Points on a hilly landscape, in no order, each with its height.
From any point a climber steps to the highest of the 5 points nearest to it. It stops when none of these is higher. Distance is the straight distance between rows; heights are no part of it.
z_165 h=638: [194 130 112 135 180 106 149 120 186 135 104  88 144 129 146 145 165 131
 126 109 148 106 106 127 140]
z_155 h=467: [165 128 104 131 147 127 141 152 173 134 148 116 117 104 155 100 132 111
 127 144 147 104 101 133 157]
z_568 h=628: [123  54 180 130  96 155 132 182  93 148  71  70  98 131 170 117 145 145
 146 123 166  88 117 156  97]
z_491 h=372: [164 188 132 120 119  97 162 175 140 150 131  91  96 143 153  94 179  86
 132 132 119  65 135 171 145]
z_695 h=605: [143 131 155 141 157 118  99 119 141 129 110 184 180  98  89 181 107 132
  99 132  48 161 103  92 105]
z_412 h=147: [142  79 127 145 132 144 143 125  86 113  84 175 169 139  78 184 152 158
 186 134 150 173 142 108 113]
z_633 h=634: [103 125 107 148  85 158  89 141 113 108 133 162  98 157 124 122  94 126
 148 140 150 144 149 124 138]
z_14 h=619: [139  74 110 158 151 109  92 110 131 135 117 179 170 124  68 186 104 152
 112 163  60 142 147  93 128]
z_96 h=719: [186 147 125 126 182 104 170 121 155 133 105 108 165 117 154 161 157 131
  98 101 140 159  91 148 118]
z_856 h=648: [ 98 115 125 117  65 167  84 153  89 168 108 110  41 126 184  96 120 145
 136 119 132  77 139 116  63]
z_357 h=573: [126 150 129 133 114 115  85  88 141 156 175 146  85 133 152 111  74 114
 127 128 133  92 159  84 144]
z_878 h=549: [134  68 112 154 139  99 109 109 110 129 102 165 181 130  68 198 121 159
 133 163  96 157 145  95 138]
z_779 h=680: [123 171 112 127 127  97 131 103 125 167 160 101  75 105 154  90  90 101
 111 116 126 112 116 109 149]
z_682 h=615: [ 88 115 120 140  75 143  85 148  91 133 107 175 112 150 151 118 127 128
 158 149 155 143 124 140 112]
z_894 h=669: [134 111 130 160 149 116 100 106 119 124 162 189 132 130 126 146 108 127
 111 152  47 119 132 100 124]
z_874 h=723: [122 233 114 116  98  84 178 146 132 147 161  88  95 130 165  79 104 137
 105 113 115  91  98 149 135]
z_431 h=682: [199  87 117 143 159 154 157 115 150  88 115  70 154 164 119 163 150 138
 135 136 158 164 150 119 127]
z_363 h=672: [119  77 154 129  95 152  85 138 113 134  69 159 133 109 137 136 169 104
 180 144 147 156 148 140  98]
z_207 h=572: [122 144 143 132 142 109  96  84 128 134 165 181  99 134 153 118  90 123
 121 141  99 122 144  68 132]
z_169 h=695: [166 170 123 104 141 100 177 143 150 138 139 106 126  90 137 104 125 144
 105 114 125 125  93 172 146]
z_435 h=692: [199 126 131 148 194 127 162 102 160 119 126 117 183 136 143 156 157 127
  91 115 161 181 114 141 108]
z_332 h=521: [183  67 115 157 169 166 139 124  78 100  68 124 158 145  86 194 162 140
 152 144 157 202 144 129 104]
z_502 h=731: [136  89 143 151 155 127 102  98 131 115 130 176 131 158 109 150  97 146
 119 172  81 118 144 105 137]
z_289 h=721: [166 170 133 102 152  98 175 125 147 141 123 116 153  88 127 146 138 152
 106 102 126 150  90 180 139]
z_700 h=233: [154 160 142 140 113 121 174 189 135 147 122  73  91 160 163 113 183  98
 100 138 135  41 156 188 164]
z_324 h=778: [108  99 108 150 131 127  84 117 120 112 116 181 118 163  88 149 100 151
 140 181  86 139 149 114 133]
z_884 h=576: [120  51 101 137 138 111  94 108 122 135 115 156 179 119  73 189 106 141
 143 176  87 154 155  93 123]
z_843 h=711: [166 176 128 115 153 121 178 129 128 133 148 122 176 105 106 168 130 157
 109  93 135 184 107 190 151]
z_879 h=563: [124 172 136 114 178  93 154  75 141 113 139 151 212 106  56 164 134 127
 128 107 129 186 146 129 160]
z_94 h=668: [132  50 173 135 121 167  85 132 108 147  38 108 132 132 154 158 157 120
 149 125 178 140 140 148  99]
z_955 h=635: [174 107 116 103 153 135 153 117 180 115 127  74 124 144 123 147 156 132
 157 123 155  86 123 135 148]
z_810 h=646: [130  89 130 156 131 142 123 112 128  94 121 169 124 147 103 143  88 154
 132 161 107 133 155 125 145]
z_685 h=671: [116 104 127 119  76 168  89 146 108 105 108 130  98 127 134 139 138 127
 168 129 140 147 136 142 122]
z_833 h=220: [152 160 136 134 113 128 171 181 152 134 101  82  93 148 149 122 175 107
 113 123 160  38 159 169 172]
z_657 h=713: [109  82 128 109 118 138 151 156 138 103 103  64 124 177 122 129 172 135
 137 103 174  73 127 155 126]
z_472 h=418: [167  54 139 165 175 143 120 140  75 118  48 157 190 145  84 163 177 133
 174 113 157 197 142  96 106]
z_68 h=722: [148 132 140 130 179 104 168 100 150 138 119 137 195  99 129 150 125 121
  93 112 149 175 106 139 126]
z_235 h=561: [101 141 119 135  91 156  96 122 135 139 191 133  86 138 154 103  86 119
 126 114 159  85 155 101 153]
z_123 h=607: [ 67 140 112 111  72 157  77 118 122 131 139 157  88 171 152 134  83 141
 135 126 140 104 155 122 131]
z_805 h=26: [112  51 108 162 130 135 136 135  99 131  83 186 201 119  90 180 122 178
 167 156 144 161 136  85 107]
z_319 h=608: [102  39  79 118 145 124  64 114 131 135 142 172 196 116  57 169 103 142
 132 176  99 172 155  76 101]
z_537 h=741: [149 182 103 137 132 127 134 152 158 162 160 100  79 125 154  83 135  98
 130 148 133  88  91 132 152]
z_377 h=712: [123 206 102 122 122  91 143 125 133 175 158  91  79 111 161  74  83 108
 109 124 119  99  92 128 168]
z_827 h=704: [140 166 107  94 151  87 178 115 134 134 138 111 156  72 122 131 125 148
 106 107 126 156 113 178 150]
z_626 h=411: [160  73 135 184 140 123 124 132  94 118  94 151 176 142  70 200 124 161
 120 153 131 179 132  91 129]
z_834 h=681: [192  98 118 133 157 159 152 114 140 113 117  68 148 168 109 174 146 137
 152 124 150 137 140 123 124]
z_288 h=639: [128  96 106 146 157 118  71 117 123 127 128 186 148 141 106 163 112 135
 114 178  52 136 136  91 123]
z_752 h=729: [ 69  47  86 127 129 129  91 114  99 142 118 178 166 141  99 148 103 154
 178 167  97 160 151  95 107]
z_903 h=340: [ 87  55 131 138 108 128 110 136 103 149  89 192 183 129 118 127 130 146
 197 174 140 146 125 109  88]
z_724 h=447: [ 88 140 111 132 107 177 106 159 148 122 182 102  68 154 142 100 142 127
 127 116 172  84 103  98 128]
z_128 h=469: [ 88 174  91 144 120 145 120 163 153 157 173 102  47 149 141 103 160 114
 121 128 165  63 119 127 134]
z_981 h=708: [195 197 144  95 143  88 190 142 120 119 104  86 137 123 150 122 169 145
 120  73 124 106 130 168 146]
z_256 h=686: [119  93 137 114  84 157  95 153 100 128  98 110  99 140 159 120 146 116
 161 117 130 136 124 152  94]
z_114 h=755: [149 131 142 104 158 109 175 108 140 136 123 130 175  88 125 133 131 115
  92 127 149 160  98 161 135]
z_629 h=405: [195 153 138 133 141 101 179 161 155 128 104  76 119 150 146 126 182 113
 132 110 138  52 136 172 164]
z_223 h=522: [139 178 146 129 181  83 165  75 134 132 133 138 230 115  44 184 137 123
 116 101 140 205 132 151 163]
z_949 h=637: [135 169 137 103 170  96 165  90 143 127 141 122 188  94  95 158 122 127
 100 117 141 182 128 159 168]
z_145 h=625: [ 74 118 102 106  46 156  73 158  81 176 114 104  42 101 195  79 124 143
 126 147 135  73 137 114  48]
z_642 h=662: [167  96 108 123 144 135 153 125 147 102 115  50 144 160 119 158 144 132
 157 122 167  99 117 133 124]
z_911 h=736: [100  76 141 125  82 140  91 142 104 126  85 170 138 122 139 137 152 117
 184 150 148 151 131 128 100]
z_881 h=685: [ 89  91 108 139  92 132 104 138 106 109 105 175 133 157 108 133 100 150
 157 168 121 138 158 117 130]
z_644 h=640: [128 124 106 143 145 122  78 112 131 124 154 194 114 166 128 139  95 140
 133 154  69 124 147  93 112]
z_274 h=738: [205 157 132 121 162 106 179 136 143 135 116 121 153 116 139 161 175 153
 106 106 141 150 100 173 131]
z_999 h=694: [122  96 137 116 115 167 120 149 142  87 141  78  95 141 126 134 142 114
 166 112 140 106 116 138 112]
z_313 h=482: [141 116 106 146 125 146 118 142 164 126 172 123  90 130 149  91 120 113
 135 139 160 106 108 113 146]
z_684 h=583: [ 87 117  95 104 122 158 119 180 144 116 154  91  77 160 128  98 176 125
 136 103 164  87 121 122 120]
z_647 h=621: [144 103 128 130 103 176 133 128 137  72 123 130 126 136 103 126 108 120
 157 142 147 125 159 132 126]
z_244 h=715: [181 119 129 137 166 138 166 106 172 126 131 115 150 103 154 151 138 121
 106 126 141 155 104 136 114]
z_50 h=109: [111 201 104  93 140  99 125  81 131  95 197 142 115 107  90 115 134 142
  82 123  98 186 136 144 171]
z_505 h=544: [ 63 104 116  97  40 156  82 166 100 167 103 130  50 105 186  83  98 145
 110 151 154  64 143 112  73]
z_951 h=458: [ 74 148 102 130 102 174 118 163 141 151 164 100  61 150 136 106 154 146
 122  99 170  70 111 111 109]
z_250 h=636: [ 87  54  89 138 133 112  96 118 108 133 113 176 172 136  80 162 119 150
 152 168  93 159 156  97 125]
z_487 h=627: [126 136 180 121 175 111 129 102 149 115 128 178 184  94  94 153 118 116
 109 116  72 177 120  87 115]
z_326 h=654: [173 193 134 102 129  96 173 152 140 133 126 109 118 101 150  99 150 138
 133 117 103 112  91 168 146]
z_179 h=617: [123 152 118 139 121 128  97  99 160 177 181 122  80 101 153 107  82 102
 110 111 137  76 135 105 156]
z_587 h=594: [ 67 133 117 106  40 155  75 132  92 136 118 151  83 148 154 134  82 141
 125 128 146 116 151 122 119]
z_32 h=565: [177 222 132 106 102  82 196 156 135 111 143  74 115 118 162  79 177 114
 127  87 122  81 142 169 142]
z_641 h=262: [107 181 103  87 151  98 131 103 131 135 164 118 104 110 143  93 110 137
 106 106 107 160 115 153 174]
z_241 h=611: [153 116 100 137 128 157 131 141 181 108 157  88 111 134 131 115 138 119
 144 138 147 105 118 126 134]
z_772 h=542: [155  80 129 165 147 133 137 121 116 112  91 160 154 124  81 177 113 157
 112 163 112 151 152 103 123]
z_67 h=592: [129 128 126 157 104 148 110 137 138 113 167 147 105 153 146 100  81 127
 141 136 148 101 141 112 158]
z_522 h=663: [ 92 109 134 113  82 162 109 167  82 157 103  76  54 139 186  95 146 145
 147 115 123  87 128 118  65]
z_303 h=676: [125 142 177 115 187  98 143  78 135 101 139 153 197 101  86 151 127 118
 109  99 106 153 126 102 139]
z_386 h=212: [181 193 153 137 120 109 185 152 145 142 110  74 107 132 161 107 174  96
 117 103 128  61 152 168 171]
z_74 h=626: [100 160 118 146 112 136 112 126 146 189 169 106  55 113 155  92 113 117
 116 136 160  64 118 117 155]
z_868 h=769: [ 78  30 103  98 140 137  98 119 115 151 107 164 215 117  72 151  89 150
 175 160  95 169 148  82  79]
z_395 h=278: [104 174 156 129 149 106 120 100 121 126 186 184 156 103 101 123 120 133
 121 127  78 180 124  93 125]
z_921 h=37: [128 130 137 110 166 103 137  96 136 126 147 137 152  92 142 107 119 106
  97 125  97 154 134 123 144]
z_717 h=624: [ 73 126  93 119  88 132  69 126 115 127 118 174 109 175 128 141  99 145
 154 153 122 123 145 108 126]
z_73 h=613: [ 69 124 114 123  65 128  74 130  93 141 117 177 108 165 137 136  93 136
 152 151 143 140 129 110 136]
z_740 h=660: [116  54 173 140 106 163  88 185  95 157  68  90  90 126 176 115 155 119
 137 124 150 101 133 170  94]
z_95 h=667: [109 192 114 139  98 139 132 156 152 183 170 104  54 117 139  88 114  99
 107 146 132  59 105 132 138]
z_420 h=488: [162 178 125 147 168  94 190 100 134 120 141 142 232 125  71 181 133 124
 125 110 141 192 122 176 168]
z_818 h=647: [157 103 150 173 150 135 143 103 140  92 111 155 168 128 106 153 104 121
  85 147 128 145 125 115 123]
z_978 h=696: [151 145 164 144 188 116 174 106 127 102 113 141 229 136  96 170 131 118
 102 100 144 204 111 126 134]
z_37 h=602: [179 139 139 149 177 108 188 133 141 115 124 146 218 128 126 166 172 115
 111  99 150 210  94 170 119]
z_105 h=419: [128 157 106 136 129 126 139 160 167 136 143  89  80 159 128 118 183 113
 135 130 128  63 117 141 151]
z_891 h=652: [176 103 131 147 147 135 151 104 169  99 142 129 149 113 132 124 106 125
 113 154 140 120 132 129 127]
z_6 h=770: [190 144 122 133 149 108 153 126 160 143 109  93 135 139 129 130 183 142
 133 122 141  89 125 158 142]
z_546 h=659: [186 104 140 154 153 161 157 112 127  92 126 126 149 135 104 158 113 137
 107 153 148 145 144 111 119]
z_406 h=687: [127  70 154 100  95 179 104 159 103 139  71  86 108 136 145 144 141 118
 172  96 147 105 142 158  99]
z_453 h=699: [108  89 144 107  81 171 108 176  88 133 114  88  90 153 154 107 146 109
 149 102 135 110 134 143  97]
z_749 h=238: [103 178 153 117 156  84 121  82 123 128 182 179 120  94 137 108 119 121
 117 118  81 175 121  87 124]
z_304 h=675: [ 95 215 100  93 113  95 106  87 138 149 147 104  72  91 137  80  94 125
 106 109 100  99 118 120 148]
z_245 h=771: [150 191 104 129 131 118 132 176 162 167 148 112  79 130 147 100 147 110
 121 150 139  66  98 148 138]
z_662 h=670: [191  99 104 141 143 165 143 113 166  79 122 106 141 125 110 146 127 137
 139 135 161 129 141 124 126]
z_970 h=475: [144 127 116 106 151 109 155 117 146 140 145 119 140  94 147  89 108 110
 103 135 124 144  95 152 156]
z_501 h=353: [156 201 156 143  98  93 222 142 135 117 140  41 112 125 172  81 178  87
 114  79 120  78 153 173 157]
z_987 h=448: [122 137 155 112 182 105 155  88 128 116 138 147 177  99 120 118 126 117
 104 126 116 170 130 132 145]
z_215 h=612: [ 97 220  93  90 141 110 141  89 129 127 186  86 103 137 121  96 106 149
 106 102  90 135 111 158 158]
z_919 h=321: [141 131 132 128 158 109 129 108 140 136 163 125 116 110 162  87  94 117
 114 131 136 117 107 128 158]
z_589 h=757: [174 126 118 122 160 129 152 121 161 127 131 121 150  98 150 116 135 134
 113 133 142 133 109 144 128]
z_516 h=690: [150 111 179 150 172 111 135 115 128 110 114 161 177 113 115 147 107 110
  91 123  88 134 127 102 125]
z_454 h=308: [106 148 119  99 162  99 157 110 133 135 142 132 138  87 135 107 116 124
  97 122 111 162 100 158 166]
z_580 h=597: [106 136 108 140  78 164  96 131 133 131 177 142  92 152 151 127  93 126
 140 112 151 107 149 119 137]
z_984 h=752: [ 88 103  88 133 131 124  56  96 121 145 139 175 123 158 101 133 102 148
 166 176  84 154 135 101 110]
z_932 h=684: [119 103 134 110  88 170 101 175  87 147 105  91  72 141 171 116 149 121
 137 106 136 131 135 138  87]
z_135 h=513: [ 40 121 103  90  46 170  88 144 123 141 160 149  69 122 187  97 100 150
 109 116 127  53 150 112 109]
z_471 h=297: [144 122 143 136 159 116 140 107 137 117 154 144 150 105 146  98 107 106
  95 136 127 133 116 117 145]
z_493 h=674: [ 81 218 123 105  80  97 125 110 141 171 145  77  47  92 151  78  94 105
 106 131  93  55 102 121 137]
z_853 h=683: [127  80 171 125 113 172  93 141  98 142  72 123 104 118 154 143 156 106
 169 120 144 138 138 160  99]
z_713 h=556: [108 166 158 128 161 101 132  90 140 102 175 170 209  75  44 147 100 152
 137 121  81 188  97  99 149]
z_847 h=629: [157  76 129 141 151 158 109 112  84 137  39 138 161 145 105 165 162 112
 185 115 168 177 134 134 100]
z_737 h=586: [143 108 170 132 165 107 153  87 156 108 140 147 167 112 131 117 114 112
  94 122 119 152 130 108 146]
z_687 h=578: [196 170 122 122 143  87 164 148 172 145 117  95 111 125 157 119 167 136
 142 117 107  83 116 163 145]
z_582 h=591: [114  71  85 151 140 110  77 119 155 143 139 178 166  98  74 171 103 132
 107 176  57 165 119  84 107]
z_451 h=538: [143 197 130 123 116 115 153 161 136 172 149  95  62 160 158  96 167  88
 113 135 149  46 129 159 131]
z_8 h=247: [111 180 153  95 167  84 129  75 129 109 161 144 168  94  95 139 132 122
 105 123 110 192 140 130 149]
z_839 h=693: [150 211 123 125 121 100 158 169 141 154 148 103 102 112 163  79 130 118
 117 134 109  88  99 166 138]
z_296 h=574: [125 199 104  97 139  84 168 129 117 129 152  96 112 103 161  91 106 140
 107 117 109 137  95 164 160]
z_221 h=604: [184  93 140 170 154 149 141 102 123  95  92 143 168 140  83 181 114 142
  93 158 124 170 138 102 110]
z_350 h=590: [124  68 122 147 125 133 123 123  98 111 101 171 135 139  84 139 102 157
 135 167 104 146 153 119 145]
z_873 h=679: [113  57 155 130  99 151  80 162  94 144  83 112  95 125 169 121 164 102
 151 125 141 126 143 163  90]
z_909 h=783: [140 114 118 132 130 124 163 161 165 113 116  69 114 155 121 142 179 128
 128 126 186  55 133 147 158]
z_284 h=599: [141 162 118 127 144  89 146 148 129 158 156 119 103 104 149  84 117 115
 117 131 119 120  82 152 150]
z_300 h=631: [ 83 130 108 111  66 178 117 150 107 144 146 105  57 141 163 110 131 152
 133  95 150  90 125  96  87]
z_535 h=512: [155  93 135 157 132 145 134 122 118  89 113 163 144 127  90 162  94 152
 115 151 122 134 145  97 131]
z_111 h=630: [ 86 125 115 111  58 165  83 148 100 128 130 136  85 144 166 117 116 137
 136 117 165 117 131 119  96]
z_470 h=730: [104 189 118 108 138  90 104  91 129 140 159 135  87  92 155  78  97 114
 112 113 125 153 132  96 138]
z_164 h=703: [ 99  89 157  98  89 147 135 175 103 117 108  64 113 140 138 115 158 122
 150  96 149  93 115 158 102]
z_948 h=620: [ 79 107 106 105 100 148 129 171 107 115 139  70  70 176 169  99 155 138
 141  96 145  97 124 119  92]
z_553 h=489: [104  91 177 147 104 158 139 193  85 147  92  53  80 152 178  69 162 129
 130 136 167  57 133 133  70]
z_798 h=651: [192 107 154 155 182 128 157 125 137  84 112 131 199 158 113 160 135 111
  91 141 133 194 120 126  99]
z_690 h=453: [112 153 112 147 116 161 117 158 156 132 176 112  77 141 144  92 138 125
 140 118 148  86 121 112 138]
z_660 h=557: [142 126 118 134 149 120 138 159 177 126 145  84 111 142 137 122 167 121
 141 145 152  67 114 142 157]
z_710 h=616: [183 115 177 178 154 129 140 112 135  96  89 138 212 150  85 172 101 120
  82 148 126 179 122  96 125]
z_557 h=664: [138  79 139 163 147 118 114  97 121 107  99 163 147 135  93 166 106 148
 107 158  76 146 148  98 139]
z_607 h=555: [110 123 108 142  90 177 113 150 144 103 171 122 100 151 139 100 113 120
 138 113 144 115 120 125 133]
z_643 h=701: [208 111 125 144 160 148 160 109 160  99 114  94 153 132 130 158 131 134
 113 123 148 149 118 127 111]
z_262 h=716: [193 139 131 118 170 110 176 116 165 137 122 104 136  96 152 124 163 137
 105 127 136 139 101 149 122]
z_398 h=673: [184 115 152 163 171 124 165 103 155  96 118 124 193 131 124 154 133 106
  81 121 151 179 118 138 106]
z_933 h=208: [171 190 151 140 105 120 202 172 129 145 133  58 100 136 183  97 174  76
 119 104 130  47 163 188 154]
z_954 h=618: [ 77 109 129 116  94 147 120 179  85 141 120  68  64 164 165  78 173 135
 132  97 151  65 114 131  89]
z_529 h=603: [145 131 181 146 172 110 111  96 153 121 111 162 224 111  82 173 111 115
 103  95  62 155 112  97 132]
z_125 h=658: [189 130 124 140 158 109 167 133 183 132 118 104 123 121 140 121 162 127
 125 128 147 101 109 133 136]
z_840 h=552: [140 105 120 147 104 166 112 155 139  88 164 131 114 150 128 109 104 124
 133 141 144 126 140 129 135]
z_75 h=714: [139 244 136 130  94  93 176 163 127 158 166  78  93 142 167  80 154 111
 111 133 115  75 102 150 130]
z_758 h=632: [123 122 137 144 131 137 101 112 130 121 155 168 112 167 140 117  85 124
 133 145 112 105 159 102 144]
z_264 h=570: [ 62 138 110 129  73 186 105 141 127 143 164 117  56 132 159 113 109 144
 119 105 166  68 136 104 119]
z_560 h=655: [141  88 131 122 120 170 124 135  97 118  58 107 125 159 121 149 140 120
 183  98 170 153 137 145 124]
z_139 h=569: [124 149 166 138 155 107 104 122 131 123 158 197 175 102 112 132 101 132
 106 145  42 169 104  87 112]
z_464 h=525: [101 162 170 114 156 110 135 111 139 100 169 183 182  98  82 150 123 123
 123 116  67 185 129  89 138]
z_686 h=508: [109 189 135 150 156  77 139  73 156  93 189 172 200  89  20 144 108 146
 120 126  93 184 102 107 172]
z_618 h=554: [138 182 108  82 144 105 160 117 127 114 157 111 139 104 107 130 109 146
  85  97  98 164 125 188 183]
z_132 h=782: [166  99 127 150 139 146 145 120 161 101 154 138 132 104 143 101 111 118
 120 141 144 123 121 120 142]
z_317 h=304: [ 87 201 132 101 156 110 111  84 122 111 177 154 120 103 107 112 122 138
  86 123 100 184 128 123 142]
z_907 h=342: [116 184 101  79 155  94 152 117 133 112 162 108 124 109 124 100 121 157
  93 114 102 164 119 184 179]
z_989 h=707: [103 225  93  89 128 101 158 110 119 140 169  83  92 139 134  88  96 148
  89  97  90 104 110 155 142]
z_820 h=49: [107 152 147 109 160  94 128  99 124 121 166 159 142  92 130  96 125 103
 110 120 103 173 136 105 142]
z_232 h=700: [107 196 121 135 106  95 129 114 141 182 159  92  52 108 148  88  98  98
 123 123 114  70 102 135 151]
z_322 h=510: [ 29 110 123  84  48 135  62 137 104 153 111 161  81 123 155 109 101 136
 115 165 152  95 140 128 100]
z_489 h=677: [154  87 123 117 109 177 130 115 142  97 109  92 121 139 111 151 125 127
 167 115 152 131 134 122 119]
z_419 h=739: [ 79 252  99  87 102 112 152 107 136 132 160  85  87 129 155  74  91 134
 104 109  95  65 100 133 142]
z_360 h=657: [ 86 121 110 120  65 182  99 163  98 125 138 104  53 150 167 107 131 138
 127 102 148 107 119 118  85]
z_122 h=678: [ 81 102 132 110  99 133 166 182  98 118 108  62  92 158 147  87 174 122
 132 123 189  77 124 145  96]
z_55 h=691: [117 142 157 128 177  96 162  90 124 134 119 137 201 107 104 160 112 107
 102  92 138 190 127 138 133]
z_227 h=614: [ 55  86 137 133  80 121  73 131  97 153 100 178 141 140 139 117 129 129
 173 158 136 152 124 125  94]
z_922 h=622: [164 218 131 112 120  85 189 161 120 109 142 104 123 114 163  81 145 140
 120 111 101 106 113 169 132]
z_527 h=641: [ 72  91 106 133  94 114  94 125  90 121 112 184 124 148 115 140 112 137
 174 158 118 145 141 114 138]
z_584 h=656: [129 178 113 113 137 100 136 111 124 159 142 103  97 105 161  79  96 115
 112 113 116 132  99 140 163]
z_785 h=214: [146  42 137 163 156 148 104 133  87 129  50 162 216 167 125 170 166 144
 192 110 142 175 143  95  56]
z_735 h=438: [151 118 149 123 142 107 117  97 135 125 152 167 129 134 156 104 100 105
 114 148 106 118 139 115 153]
z_286 h=666: [114  70 145 125 106 154  84 176  82 166  88  87  66 147 175 108 143 116
 140 129 141 110 151 137  83]
z_673 h=653: [103 110 114 124  71 177  95 160 100 113 132 133  95 145 144 121 120 125
 151 121 146 140 133 137 111]
z_959 h=606: [ 98  85 119 128  83 150 119 137  98 105  94 178 129 131 120 147 126 135
 156 155 149 148 142 132 136]
z_598 h=524: [ 64 136 116 128  83 182 105 135 140 161 165 127  58 141 159 100 100 133
 100 106 143  59 148 108 139]
z_421 h=537: [ 97 115 122 119  67 150  72 165  92 158 115 143  72 126 180 121 128 124
 131 154 143 127 134 152  78]
z_204 h=474: [124 159 128  85 166  99 151 102 117 117 141 132 160  89 112 134 127 125
 100 109 113 182 124 165 168]
z_106 h=706: [163 135 125 119 157 105 168 121 163 145 122 116 157  83 139 118 136 127
 112 114 135 136  89 160 139]
z_862 h=580: [ 58 135 122  99  57 156  75 124 126 149 142 145  80 145 147 121  93 138
 108 131 141  84 170 120 118]
z_811 h=499: [154  85 125 155 119 145 136 114 133  88 128 153 133 134 102 121 100 128
 146 155 145 130 148 121 141]
z_667 h=689: [ 87 102 104 116 120 143 143 179 128 119 124  60 104 170 130 109 170 127
 135 108 170  85 132 146 143]
z_443 h=593: [121 163 170 125 159 119 126  92 144 115 159 179 220  78  67 162 123 127
 136 106  62 188 120  88 131]
z_56 h=595: [ 70 118 117 110  38 149  71 167  93 145 114 132  73 132 174 101 115 135
 120 135 151  96 133 122  64]
z_940 h=547: [ 45 100 123 123  78 131  75 130  95 154  97 173 104 144 140 136 115 124
 159 183 164 133 120 111 100]
z_859 h=43: [136  57 126 160 124 148 119 144 106 149  65 189 209 139 105 168 130 150
 189 143 147 159 129  89  60]
z_801 h=413: [138  89 118 133  98 163 124 127 113  89  90 148 125 133  98 155 123 146
 166 148 143 152 149 105 128]
z_338 h=577: [ 91  82 126 140  91 143 104 136 103 130  82 190 143 128 116 130 139 125
 182 154 147 148 139 129 114]
z_383 h=650: [ 54  54  74 117 128 138  59 115 100 144 145 171 164 143  95 119  99 126
 180 171  82 166 132  63  87]
z_545 h=649: [102 155 112 123 109 115 107 107 157 185 168 111  65  97 131  85  93  91
 119 129 141  61 136 110 163]
z_382 h=705: [121  81 148 100 108 152 146 172 115  89  95  53 121 154 114 145 153 124
 165 101 164 102 118 148 118]
z_315 h=732: [155 122 179 149 194 111 147  89 149 109 123 146 205 124 107 167 109 114
  88 101 122 171 116 121 130]
z_539 h=702: [ 85  95 135 105 108 146 155 172  99 116 106  56  97 165 135 115 163 122
 138  96 164  73 120 153 106]
z_87 h=665: [132  72 148 122  94 164 104 141 106 120  55 135 125 137 126 144 153 112
 190 113 151 152 148 140 108]
z_817 h=610: [111 143 116 126 112 138  75  90 135 139 150 169  98 174 152 130  77 128
 143 120 119  93 164  94 133]
z_714 h=609: [159 102 165 184 166 112 121 118 131 112 104 160 191 129  84 191 103 125
  85 149 101 162 124  95 123]
z_298 h=501: [133 109 159 133 169 114 112  96 121 130 147 172 148 132 146 124 101 107
 114 138  84 146 150 104 137]
z_774 h=442: [170  87 121 149 132 174 126 119 117  88  73 114 128 144  87 173 139 133
 162 134 147 186 156 120 106]
z_703 h=788: [133  79 136 144 126 152 104 126 105 120  50 165 147 120 108 164 172 128
 183 135 170 152 154 137  94]
z_358 h=298: [105  43 101 150 127 125 116 111 106 115  87 180 182 129  80 172 114 154
 158 164 120 163 135 103 122]
z_355 h=323: [112 160 111 128 133 131 146 183 141 137 129  76  79 176 145 110 179 107
 118 121 156  52 151 168 166]
z_645 h=497: [124 185 137 131 174  99 152  65 151  94 167 155 209  92  28 161 118 131
 134 121 106 193 126 121 159]
z_5 h=724: [182 187 143 109 144 102 194 142 122 127 122 106 147  97 130 149 165 168
 116  86 112 137 106 178 140]
z_198 h=395: [165  73 123 168 160 152 134 140  95 118  82 158 169 143  68 191 157 142
 167 142 147 190 146 105 116]
z_775 h=391: [180 167 135 124 132 113 162 153 155 149 116  90 104 141 152 112 175 108
 123 135 119  66 133 164 152]
z_586 h=688: [201 170 139 111 137  81 176 146 151 139 102  99 134 109 143 119 169 138
 130  98 113 103  90 162 135]
z_946 h=661: [150 122 137 154 144 123 102 101 131 108 146 164 122 154 135 113 106 137
 119 139  91 124 154  98 138]
z_694 h=435: [ 93 186 150 118 147  99 130  89 129 117 201 184 174  81  66 126 125 138
 121 137  96 201 118 114 152]
z_926 h=781: [110 185 123 106 149 101 110  87 115 135 168 138 107  98 135  92 125 120
 100 109 102 169 122 114 143]
z_715 h=623: [123 130 179 122 169 110 124  88 133 108 144 161 173  96 120 145 110 123
  92 118  80 159 133  95 128]

For each start below, name the point where the climber stops.
z_357 => z_324
z_553 => z_909
z_862 => z_324
z_694 => z_315
z_817 => z_324
z_221 => z_589
z_673 => z_909
z_856 => z_909
z_67 => z_324
z_395 => z_315
z_642 => z_589
z_560 => z_909
